The views of a scene show one set of named points, each view turned or mirrored, and shifted as a whole, with a little noise and some points left out.

Scene 1
View 1
j_159: [ 21  17 -19  -8  -8 -15  25 -14   9 -21  16  34  -5  12 -20 -27  -9  -8
  16  -4 -20 -17  11  13  26 -28   7 -15   0   7   7  27  21]
j_123: [  5  -3 -60  21   5  34   2   2 -46 -14 -21   6  13  15   1  27  -7   2
   5  -6  10  41  38  13 -29  16  17 -19  47   1  20   4  10]
j_422: [ 19  17  -3  -2   2 -18  24 -29  22 -30  18  19 -11   5 -18 -22  -9 -16
   7  -8  -6  -2  -5   7  26 -23  -6 -10  -1  18   9  33   7]
j_255: [ -5   5  -8  -4 -20 -12  43  38  13 -39  31  -1   4 -17 -51 -25  -4  -9
  -7   3 -25  24 -21  -1  36  30   2 -11 -53   1  50   6  25]
j_958: [  2  10 -68  -2  10  -6  -2  22 -10  -9 -13  10   0   9 -27   8  11  21
   8  -6 -11  17  28  12  17  -3   8 -23  24   1  13   5  15]
j_238: [ 73 -14 -30  20 -25  37  32 -34 -24 -13  14  14  17  23 -10   1   3 -39
   8  -4  15  19   0   5 -12  30   4 -30  30  33  44  12  14]
j_556: [ 66   1 -31 -28 -17 -21  38  -3  39 -17  41  22  -8   5 -57 -40  15 -20
   7   1 -21  -8 -13  10  57   3  -4 -29 -19  15  24  13  13]
j_269: [  6   9 -36   4 -27   4  30  29 -21 -22   9  23  15   6 -28 -16  -5  -1
  11   0 -24   3  13   9  13  11  20 -20 -14   0  37   5  34]
j_122: [ -9  20 -32  -4   8 -25   9   6  13 -25   1  10  -9   1 -28 -10   1  13
   7  -6 -14   3   7   7  33 -20  -1 -13  -3   9  14  21  16]
j_468: [ 23   4 -29  13 -21  22  28  -8 -35 -22  10  32  14  19  -2  -8 -21 -19
  15  -4 -10   6  28  14 -13  -2  23 -18  19  -1  19  14  25]
j_280: [ 10  16 -44  18 -28  29  19  -5 -63 -13 -11  59  21  35  17  -8 -31   0
  33  -6 -21 -23  63  22 -31 -34  45 -20  43 -11   0  18  41]
j_345: [ 36   6 -12   2 -13   1  32 -20   3 -26  21  22   1  10 -20 -20  -7 -23
   8  -4  -6   2  -2   6  16  -1   1 -17   0  20  25  23  16]
j_336: [ 50   0 -17  13 -19  24  34 -38 -19 -20  17  33   7  23   0 -14 -17 -34
  13  -6   2   4  19  13 -13  -3  14 -19  27  11  13  22  12]
j_694: [ -4   7 -23 -11  13  -7  22   3  11 -31  17  18 -13  -1 -20 -14 -17  -9
   0  -4 -13  24  23  16  10 -13   6  -6   2 -23  -8  16   0]
j_321: [ 26  13 -25  -9  -6  -6  27 -15   2 -22  18  38  -6  16 -15 -27 -17 -14
  15  -5 -18  -8  26  19  12 -29  13 -15  13  -8  -7  22  14]
j_302: [ 18  -1 -61 -23   9 -11  16  29  19 -16  15   4  -6  -2 -48 -10  11   2
  -2   0 -15  30  13  16  34  12   2 -22   1 -10  13  -1   3]
j_742: [ 20  14 -14  -8  16 -13  17 -34  20 -26  15  27 -17   9 -11 -19 -16 -17
   9  -9  -7   4  16  16  14 -35  -2 -10  20  -2 -17  30  -3]
j_416: [ 30  -9 -19   0 -11  10  37   3   7 -29  29   1   3  -2 -31 -11  -4 -27
  -6  -1  -3  35 -10   4  13  32   0 -17 -13   7  38   6   8]
j_939: [ 25   5  -3  -3  -9 -13  37 -10  24 -33  31   8  -6  -3 -35 -24  -3 -22
  -1  -4 -10  15 -17   4  31   7  -8 -13 -21  17  30  22   9]
j_20: [ -5  17 -18   9   2 -11  14  -3  -1 -30   1  10  -2   2 -20  -6  -6   0
   3  -7  -9  10   4   5  16 -12   1 -10   0  13  25  23  15]
j_588: [ -6   7 -20  22  14   9   9 -17 -11 -31  -8  -2   0   4  -3  14 -10  -6
  -2 -11  11  33   9   6  -9   2  -1 -10  21  15  22  24   5]
View 2
j_280: [  0   2 -31 -62   9  30  13 -29  18  30 -32 -36  16 -15 -18  19  69 -10
  21 -42  -9  19  -5 -12  23 -28 -10 -23  36 -10 -26 -23  -5]
j_123: [-37 -19 -15 -27  -7 -14   6 -40 -17 -23  -1 -38 -22 -18 -32   6  59  24
  35 -61  18  24  18 -32  21  -4 -33  -4  11 -17 -26   8 -12]
j_345: [-27   5  26 -13   9  17  -3   2   9 -24  19 -24  -7  15   9   6   8   7
   9   4  15 -24  11 -11   9  24 -10 -14   5  -2  -6 -21  -5]
j_939: [-35   4  29   5  -3   9  -3   9   4 -40  23 -22 -16  25  24  -1  -3   7
   3  19  24 -32  -2 -11  19  26  -8 -17 -10   3   6 -14   3]
j_20: [-27 -12   2   7  -6   4   1   1   5 -19  16 -22  -2   7   3  -6  26  13
   9   7  19  -1  -8  -4  27  24 -14  -2   0   3  -3   3 -18]
j_269: [-37  -3  -5   0 -18   8   8  -7   2 -19  -5 -34  -9  12  28  -7  10  -6
   5 -18   5  -2 -11 -15  34 -13  -1 -34   0 -10  -4  -2   0]
j_255: [-49  -3  10  33 -33 -15   2  15 -16 -47  23 -24 -21  23  45 -23 -22  -2
 -14  17  11 -25 -10 -10  41   5   0 -35 -29   4  14  -1  10]
j_336: [-16  13  22 -46  21  22  -2 -13   5 -14  10 -27  -8  -1 -15  21  27   7
  19 -23   8 -15  27 -18   0  15 -17 -17  20  -5 -20 -35   1]
j_556: [-43  15  47   0   8  34  -1   8  31 -50   8 -25 -23  51  53  11 -14  -2
  17  18  42 -53 -16 -22  17  24  -1 -19  -6  -4  10 -16   8]
j_468: [-19   5  -3 -36   4  12   6 -15  -1  -8  -2 -32  -5  -6  -6  11  32   1
  12 -29   1  -3  10 -18  16  -6 -13 -24  16  -7 -16 -24   2]
j_958: [-40 -22  -8   0 -13   5  10 -25  16 -30 -11 -34 -18  14   8   4  47  17
  36 -26  39   7 -23 -22  36   3 -21   0   0 -14  -5  23 -20]
j_416: [-45   4  26   1 -11  -9  -1  -3 -20 -52  26 -28 -31  12  14  -1  -5  11
   5  -9  19 -26  17 -24  21  17 -14 -23 -13  -5  -3 -12  14]
j_238: [-43   3  37 -30  22  11 -10 -17  -6 -28  22 -34 -22   0 -13  11   5  15
  20 -45   8  -9  50 -30 -13  20 -18 -21  19 -16 -29 -23  -8]
j_159: [-15   2  12 -13   8  30   2   3  28 -12   2 -22   4  21  15   8  27   1
  12  18  21 -21 -21  -3  23  20  -8  -8   9   3   2 -15  -6]
j_321: [ -6   8   5 -33   9  29   6  -7  21 -15  -6 -23   0  14   5  17  42   2
  19  13  23 -23 -20  -9  25  12 -15  -6  10   4   1 -24   3]
j_694: [-11  -1  -5 -14 -10  -1   9  -8  -3 -37   4 -23 -13   7  -1   8  46  17
  16  20  33 -21 -22 -12  39  16 -25   5 -13   9  12 -13  13]
j_122: [-28 -16   3  15  -9  10   4  -1  19 -24   5 -23  -3  20  13  -3  32  11
  18  18  33  -9 -29  -6  35  24 -15   4  -5   0   6  12 -22]
j_302: [-45  -6   9   5 -19   2  10 -17   7 -62  -5 -32 -35  32  29   6  25  16
  29  -6  50 -22 -28 -29  41   6 -20  -5 -15 -10   9  12   5]
j_742: [ -2   3  12 -24  16  22   0  -4  19 -24  11 -17  -3  13 -12  19  52  20
  22  27  36 -26 -15  -6  19  39 -24  17   5  11   6 -22  -4]
View 3
j_345: [  0  -3   6   9  -9 -10 -26 -23 -14  -9   1  -5  -4 -12 -10 -21 -10   7
   3  15   4 -13 -17   8   9  37   8 -13 -18  -1  19 -16  16]
j_422: [-11  -4  20  23   8 -23 -32 -35 -13 -28   8   8  10 -16  -5 -16  -4   8
 -15  10   9 -11 -15  15  15  32  12 -11 -16   7  18 -31   5]
j_238: [ 20 -10 -25   5 -46 -25 -34   7 -15  31 -17 -25 -13  -6 -12 -24 -14  29
  13  31  13  -9 -21   3   3  42  16  -8  -6 -14  21   5  23]
j_336: [  7  11 -10   6 -29 -22 -39  -5 -13   9 -28 -20  -7 -10 -21 -25   7  16
  -4  21  -1 -21 -17  -7   2  31  22 -18  -2 -19  28   0   0]
j_123: [ 41  12 -22  -7 -40 -13  -8  41   7  38  -4  -5   7  -4  -2 -16 -14   7
 -24  25  32 -30  18  -1  -5  34  60  11  22  -4 -11  13 -26]
j_255: [  2  -4  11 -18   7  45  21 -22  -1 -18  50  19   6 -17  13 -25 -39 -33
  12  13   3 -10 -22  35   5  45 -18 -13 -38  20   3 -15  36]
j_122: [  2  -6  30  12  12  -3 -11 -18  -1 -23  26  25  10  -6   0  -6 -17  -6
 -19   1  18 -24  11  12  10  32  30  10 -10  19  -3 -29  -1]
j_269: [ 16   4  11 -24 -10  28   5  -4   0  -3   8   8 -20  -7  -6 -16 -20 -24
   4   5   0 -34   5   1  -4  40  18  -5 -14   5   4  -8  11]
j_468: [ 15  15  -7 -13 -24  -1 -18   4  -4   8 -21 -14 -14 -12 -12 -19   0  -9
  -9  14  -2 -33  -1  -8  -4  34  28 -13   3 -12  14   1 -11]
j_159: [ -9   4  30  10   7  -6 -28 -33  -7 -25  -1  10  -4  -8 -17 -13   1  -4
 -11  -1  -1 -30  -3  -1   7  29  24 -10 -14   3  18 -25   1]
j_694: [ -5  27  16  12  14   7 -12  -6   6 -15  19  20  38 -11 -10 -22   1  -6
 -25  12  13 -23 -12  14   7  18  30 -10  -4   8   5 -11 -16]
j_302: [  5   9  30   7   3  27  -5   3  12   6  39  39  30  10 -26 -18 -26   4
   3   8  19 -28  -9  16   4  19  36  12 -18  20  -5  -7  22]
j_939: [ -9  -8  11  12   4   2 -17 -29  -9 -17  26   9  14 -14   0 -25 -21   3
   6  18   8  -4 -28  26  13  37  -6 -13 -29  10  16 -21  30]
j_742: [-15  12  26  40  12 -34 -47 -26  -7 -23  -2  14  32  -8 -20 -16  14  22
 -27   9  14 -19 -11   6  15  19  34  -7  -4   0  21 -25 -13]
j_556: [-18  -8  40  17   8  19 -29 -40 -10 -17  19  23   5   7 -40 -19 -21  18
  30   6  -4 -22 -33   9   9  27   2  -5 -43  12  24 -21  59]
j_280: [ 24  29   2 -22 -26  -7 -25  11  -4   0 -55 -16 -39  -9 -23  -5  25 -22
 -30  -3 -13 -60  30 -40 -15  29  59  -9  24 -22  15   0 -48]
j_321: [ -9  20  24  10   4  -4 -31 -21  -3 -21 -12   8   6  -8 -25 -18  11  -1
 -16   3  -3 -34  -7  -6   2  21  31 -12  -4  -4  20 -16 -10]
j_588: [ 20  -1 -15  11 -19 -28 -15   8  -2   7  14  -3  18 -17  19 -18 -15   6
 -29  24  33  -8   4  20  10  38  32   0   6   3  -2 -10 -17]
j_416: [  5   5  -1  -1 -12  17  -9  -4  -1   9  23   6  14  -7  -9 -30 -23   1
  11  25   8 -10 -29  20   4  34   6 -10 -23   4  11  -1  28]
View 4
j_556: [ -2 -38  29 -21  21   1 -25 -40  20  -3  39  27  40   6  56 -25  35 -14
  -1   6  19   9 -32   1 -38  10   2  41  24  24  46  44  17]
j_255: [  5 -32   6  -3  -4  15  -4 -27  39  -6  21  -4  43  17  38  -2  33 -22
 -15 -41  42   5 -22  -4  -1  11  45 -17  10  31  26  22  30]
j_939: [  4 -26  29 -11   8  11  -8 -24  12  18  23   5  32   5  43 -10  33  -8
   4 -24  11   2 -30  13 -20   5  18  15  22   9  27  20  35]
j_122: [ 15 -51   1  19  12  14  -3 -29   9  -6  38   7  16   0  31 -17   1  -3
   9 -17  -3   3 -45  24  -8   4  12  32  -8   8   0   0  27]
j_302: [ -9 -42  -4  14  20   2  -6 -43  23   5  57  15  11   7  48 -10   9  12
   1 -12  10   9 -19  20 -22   6  25  20 -16  48  16  15  -6]
j_123: [ 17 -16 -18  22  -8   1  13 -11 -26  66  36  11 -24 -16  34  -8 -56  27
  -7 -31 -13  -9  -8  34 -28 -20  32  14  -2  47 -39 -10 -12]
j_588: [ 16 -21   8  16  -4  15   9  -7 -17  51  25  -2  -3 -10  32  -1 -15  17
   8 -38 -18  -4 -27  37 -18  -8  24  11   4  13 -15 -12  25]
j_742: [  6 -22  34   5  36  -2   6 -36 -16  21  37  14   0   0  19 -34  10  17
  23   1 -23 -11 -34  27 -14  -1 -12  37   4 -13   2   3  26]
j_694: [  1 -22  15  15  32  -4  12 -41   3  10  40   6  -2  10  16 -24   7  17
   9 -13  -4 -11 -21  21  -1   0  12   8 -14  10  -3   2  15]
j_422: [ 12 -30  31  -3  19   9  -2 -23  -7  16  24   9  20  -1  26 -23  18  -2
  14 -11 -10  -6 -41  21 -15   1  -2  35  16 -12  12   9  41]
j_345: [ 15 -21  27 -11   6   3  -5 -19  -8  30  20  14  21  -4  36 -21   5  -9
  -2 -14   3  -5 -28  12 -26  -4   8  27  30   8  11  20  30]
j_468: [ 27 -11  11  -4   0 -10   8 -20 -22  42  17  18  -4  -9  22 -34 -39  -5
 -19 -10   5 -19 -11   6 -21 -16  12  15  21  22 -25  12  10]
j_20: [ 18 -36   6  12   3  14   1 -19   0  14  25   4  12  -3  28 -13  -3  -2
   3 -28  -3  -2 -39  22 -10  -1  17  20   5   6  -7   0  31]
j_238: [ 15  -1  24 -18 -14   3  -7   0 -31  80  13  21  10 -17  58 -11 -21   3
 -11 -23  -5  -5 -10  18 -54 -18  16  28  47  30   3  19  12]
j_321: [ 18 -23  23   0  30 -10   5 -36 -12  11  33  21   4  -1  16 -44 -10  -2
  -1   9  -3 -15 -29  10 -14  -7  -7  34   9   2  -6  16  18]
j_269: [ 24 -33  -9   1  -6   1   0 -28  10   8  20  12  15   0  28 -25 -21 -21
 -27 -18  29  -4 -22  -2 -12  -3  28   8  10  37  -8  19  11]
j_336: [ 21  -2  32 -15   8 -11   3 -15 -33  59  17  24   2 -12  30 -35 -22   3
  -8  -5  -7 -16 -13  11 -36 -17  -1  29  37  11  -9  19  15]
j_958: [ 13 -50 -21  26   5   6  -2 -29   2  13  50  16  -3  -7  40 -17 -32  11
  -3 -14  -5   6 -31  29 -22  -4  22  32 -18  39 -16  -2  -4]

Which points are out of place in each view (at most two, in the order of its rows)? Write none if all are in place.
view 1 -> j_238
view 2 -> j_939
view 3 -> j_742, j_416
view 4 -> none

Scene 2
View 1
j_472: [-30   2   2  -2  -8  41   5  -6 -18  -6  43  17  13 -11 -11  10  -7  21
  -5  20 -12   0 -10   7  -1   3   8  15  -8 -24   3  21 -30]
j_748: [-30   8  -4   7  10  19   2  19  -2 -28  21  23  -3  -7   2  -3 -22  22
  12   0 -10 -10   5   9   7  -3  -1  25 -12  -6   4  17 -35]
j_899: [-28  12  -3  -7  -4   6 -14  -4 -30  12  11  23 -24 -16 -10   8 -25   7
  -1  -4   9   6   4  -8   4 -16  22  -8  20 -45 -21  42  18]
j_862: [-21   9 -11  19  -3  10  22  23 -17  20  26   7  16  -1   4 -14 -14   3
  23   1   5  -3  -5  20  -1 -14 -12   2  -1 -15 -20  -6  -8]
j_229: [-15  18 -11  19  10  40  18  10 -26  -9  18  19  -8 -27   7  -8  -3  -9
   4   9  -2  -3  12  22  22   5  17 -17  22 -44  -6  24 -26]
j_872: [-25  13  -2   6   6  14   1   8 -28  -1  16  22 -15 -18  -2   2 -19  13
   4  -3  -1   1   0  -2   6  -5  17   5   9 -36 -16  33  -2]
j_595: [-31   6  -4   1 -12  20   9  22 -11  -5  35  13   6  -3  -4  -5 -22  26
  10   1  -6   2   8   2  -5 -14  -8  19 -15  -8  -8  17 -16]
j_100: [-34   1  -5 -16 -14   8 -23 -11 -13  15  21  19 -10  -4 -17  13 -26  13
   0   7  10   4   1  -1   0 -19  10   0  10 -31 -11  28   6]
j_484: [-30   9   4   9  10   5   3  11 -21  -1  19  20  -2  -7  -2   4 -24  24
  10  -5  -4  -5 -18  -6  -5  -6   7  27  -8 -17 -14  19  -9]
j_329: [-29  12  -6  10  11  -5   1  29  -7 -12   9  22 -12  -2   6 -10 -31  19
  24 -16   1  -8   6   2   4 -14  -4  24  -7  -5 -11  15 -13]
j_186: [-21  19   6   2  12  35  -3 -17 -52  -6  13  31 -32 -40  -8  15  -8   3
 -20   4  -5   6  -4 -12  16  10  50 -13  30 -71 -17  64   3]
j_4: [-32   8  -1   0  12 -18 -19   6 -14   2   1  26 -20  -1  -5   7 -37  19
  15 -14   9  -7 -12  -9   0 -17  10  20   3 -20 -17  26   9]
j_727: [-33   3   2 -12   1  15 -23 -16 -17  -6  17  28 -16 -12 -15  18 -23  17
  -6   7   0  -2  -7  -5   6  -5  23  10   8 -35  -4  37  -8]
j_378: [-18  17  -7   9   7  22   0  -5 -37   7   8  23 -23 -28  -2   3 -12 -10
  -3   3   8   3   5   4  17  -3  31 -24  33 -59 -20  40   5]
j_357: [-25  10  -5  17  10   5   8  19 -12   1  17  17   5  -2   5  -4 -21  13
  21  -3   1 -10 -12  12   1  -7  -4  19  -6 -10 -10   3 -17]
j_844: [-21   2  -4  19   8  35  16   0  -9  -3  36  12  31  -4   0   3  -2   8
  10  24  -9 -14 -26  32   3  10  -3  16  -7 -15   6 -13 -46]
View 2
j_472: [-13 -35  15   9   0 -71  -7  12  18  23  27   2   1  -1 -29  -8 -16   4
   4 -15 -10  -6  -4  39   3  -3   3 -10  -6   6  10 -10  -8]
j_872: [ -3 -20   6 -19   1 -42 -11  -5   7   6   2  -1  25  13 -12  -4  -7  -1
  15 -10   9 -12   8  19 -24  10 -10   1  -7  -1   7   0  -2]
j_186: [-11 -28   2 -18  10 -87 -21  30  24   6  -9 -13  63  30 -32   9  -6 -14
  38 -13  18  -7  11  14 -43   9 -37   9  -4  -4  13   2  17]
j_595: [-11 -26  10   2  -2 -33  -5  -8  -1  13  15  14 -10   1 -17 -21 -10  18
  -1  -8  -9 -15   4  28  -3   7  15 -10  -4  -2   8 -13 -18]
j_357: [  6 -13  10 -13  -2 -24   3 -21   3  12  14   4  -3  -3   1  -7  -8  -1
  -4 -15   1  -3  -3  32  -6   5  10  -8  -9   7  -4   1 -13]
j_862: [  6   3  -5  -9   9 -23   7  -3  -3   8   7  15  -8   1   4 -22  -5  -2
   8 -18  -4   7 -14  25   2   3  19 -17  -9   3  -9  -6 -20]
j_844: [  5 -17  15  12  -3 -58  13   2  22  31  30  -2 -17 -11  -9   3 -11 -14
  -9 -26 -10  17 -20  49  11 -14  18 -18  -9  16 -10  -4 -14]
j_378: [ -5  -8 -15 -21  19 -65  -6  20  22   7 -17   7  42  27 -11  -1  -2 -10
  32 -15  22   3   5  10 -35   6 -26   5  -4   3   6   5   7]
j_229: [  3 -11  -4   1   8 -61   7  18  29  29 -18   7  18  23 -12   8   3 -16
  11 -17   4  16   2  21 -32  -7  -2  -6   6  -3  -7  -7  -8]
j_484: [ -1 -24  18 -16  -6 -34 -10 -17  -2   4  22  -5  11  -2 -11  -8 -12   3
   5 -11   1 -17   2  30  -8  12   1  -3 -12   4   5   0  -6]
j_4: [ -4 -22   5 -35   3 -24 -13 -30  -1  -7  13   3  17   2   1 -10 -12  12
   7  -8  19 -26  14  21 -16  18 -18   9 -13  14  13  13   1]
j_100: [-17 -23  -9 -18  19 -55 -12   4  10  -1  13  20  12   7 -13 -21 -15  17
  18 -11  15 -15   4  20  -4  11 -20   2  -9  18  20   5  -1]
j_329: [  1 -20  10 -17  -4 -10  -3 -33   0   9   4   8  -2   4   1  -6  -5  10
  -8  -7   6 -17  15  23 -19  11   6  -1  -4   1   2  -1 -15]
j_727: [-17 -38   5 -15   7 -65 -16  -1  20   8  16   4  22   7 -22  -2 -14  10
  11 -11  15 -19  14  27 -14   8 -24   9  -6  16  23   8   7]
j_748: [ -4 -34  20   3 -11 -34   0 -24  16  27  12   5 -10   3 -13   5  -7   8
 -17 -10  -2 -13  14  34 -16   0  10  -3   2   3   3  -7 -15]
View 3
j_378: [-11   9 -16 -11  10  -2  35  16  -8   0 -28  23   9  -5  -6 -46  15  -8
  -9  -2  -2  21   2  -6 -30   0  48  -8   8 -23 -29  -9  10]
j_844: [  1  -2 -17 -28 -10   7  -1  21 -36   7  20  12  10  12  10   2 -12  33
  20 -15   6   3  46 -18  16  16 -17  11   6   6 -11 -16   2]
j_595: [ -6  15   1  -8  -5  10  -7  28 -34   9  15 -19   5   5   0 -11  -9  13
   1  -7   1   6  27  29   0  -6   3 -18   6  -4  -8 -22 -21]
j_748: [-11  10  17 -27 -13   6  13  19 -34  17  16 -10  -4  -8   6   4 -16  18
  -2  -6   2  20  28  24   2   6  -5 -13  11  -8 -12 -23  -8]
j_899: [-20  21  -7  -6  12  -8  21  31  -8   1 -16   5   1  -9  -9 -44  22  -4
 -14   8  -7  10  14  16 -30 -11  44 -20   2 -25 -32 -25  -6]
j_727: [-27  19   4 -20   5 -13  20  30 -26  -2 -11  10   2 -14  -3 -25  13   9
  -8   9 -14  12  36  14 -16  -9  19  -9   9 -26 -40 -38  -2]
j_484: [  0  26   2 -22 -11   5   6  29 -22  15  17  -8 -14  -6  -2 -28   4  15
   7  -1  -7   6  28  20  -4   9  11 -16  -2 -13 -24 -31 -11]
j_100: [-24  14 -10  -4  13 -12   7  38 -13   0  -5   1   9  -3  -7 -25  18   9
 -10   9  -2   1  31  13 -21 -14  27 -16   1 -18 -28 -30 -12]
j_329: [ -3  18  12 -18  -9   4  11  27 -11  27  24 -22 -17 -10   1 -11   1  15
  -5  -1   6  13  18  31  -9   8  12 -26  -2 -10 -10 -25 -15]
j_186: [-13  26  -7 -22   4  -2  44  11 -32 -14 -43  35   5 -15  -7 -65  14 -14
  -3   0 -28  25   8  -1 -27  -2  48  -1  15 -35 -51 -22  16]
j_472: [-13  13  -5 -18  -4   2   0  25 -52 -10   0   8  17   7   0 -16  -9  16
  11  -7 -13   6  43   6   6  -5  -3   2  12 -10 -25 -27  -5]
j_862: [  9   4 -22  -4  -2  12  -6  29  -8  18  22 -12   4  17   1 -17   1  16
   7 -13  19   0  18   3  -4   9  15 -15  -5   6   3  -6 -14]
j_229: [ -5  -2 -12 -18  -1  10  34   6 -22   2 -20  20  18   1   2 -24  -6  -1
  -4 -15   5  27   2 -10 -15   8  27   1  15 -10 -14   3  14]
View 4
j_357: [ 16 -18  -5  -1  -9  13  -1  -6  15  12  22   2 -32 -22  -2  -3  -8 -20
   6  -6   9   0   9 -13  17  16 -12 -29 -11  -6  -4  20 -13]
j_727: [-11 -21   0 -10 -23  16   3  28 -25  23  10 -20 -36   7  -3  -1 -24 -38
  13  16 -13   6   9  -9  24 -13 -18  -8  -7 -25 -18   2 -11]
j_378: [-10 -12  -9 -14   7  -1 -23  25 -10  19  -7 -34 -38  17  19 -19 -36 -31
  30  29 -10 -25   0   0  14 -22  -7 -12   7  -4  -7  16  10]
j_4: [ 19 -30  -5   6 -18   8   1  27   0  18  22 -10 -44  -5  -2   0 -19 -36
  -5   4   1  -2 -10 -18   5  -2 -40 -20  -1 -34 -17  16 -10]
j_872: [ -1 -23  -1   1  -3   9  -5  16  -1  19   6 -13 -42  -2   6  -8 -30 -32
  14  11  -1  -9  10 -11  15  -9 -21 -26  -2 -11 -12  13 -10]
j_748: [ -2 -28  14  10 -13  21  16  -8   0  10  16   0 -41 -13  -1   4 -11 -22
  17 -13  12  20  18  -9  17  10  -6 -26 -30  -3  -6  13 -22]
j_329: [ 19 -33   5  14  -7   7   5   0  11   8  18   1 -46 -13   3   3 -17 -23
   7 -13  18   6   0 -14   2  10 -25 -28 -16 -11  -9  22 -17]
j_100: [ 10 -15  -8 -23 -24   4  -5  22 -21  17   7 -13 -24   4  -5   2 -28 -29
  15   9  -9  -9  -4  -8  21  -2 -19  -4   4 -21 -27  12 -17]
j_484: [  7 -23  -2   2 -11  17   4   6   5  21  19   0 -37 -18  -5  -3 -19 -31
   0   3   1  -1  18 -17  23   3 -26 -34  -5 -14 -14  11 -20]
j_186: [-35 -18  -3  -7   7  12 -16  38 -23  33 -13 -39 -47  23  19 -22 -47 -45
  28  45 -24 -19  22  -3  27 -42 -14 -20   8  -7 -10   1   6]
j_472: [-14 -11   2 -20 -20  26   9  -4 -17  23   9  -3 -20 -12  -9   1 -20 -26
  21   6 -10   7  37  -5  44   4   3 -19 -12   1 -18   2 -27]
j_899: [  5 -21  -8 -12 -10  -1 -11  31 -17  18  -1 -23 -36  13   7  -6 -41 -34
  18  19 -10 -20  -6  -8  10 -17 -29 -11  11 -21 -25  13  -8]

Which points are out of place in each view (at most two, in the order of its rows)? Write none if all are in place.
view 1 -> j_872, j_100
view 2 -> none
view 3 -> j_329, j_229
view 4 -> none
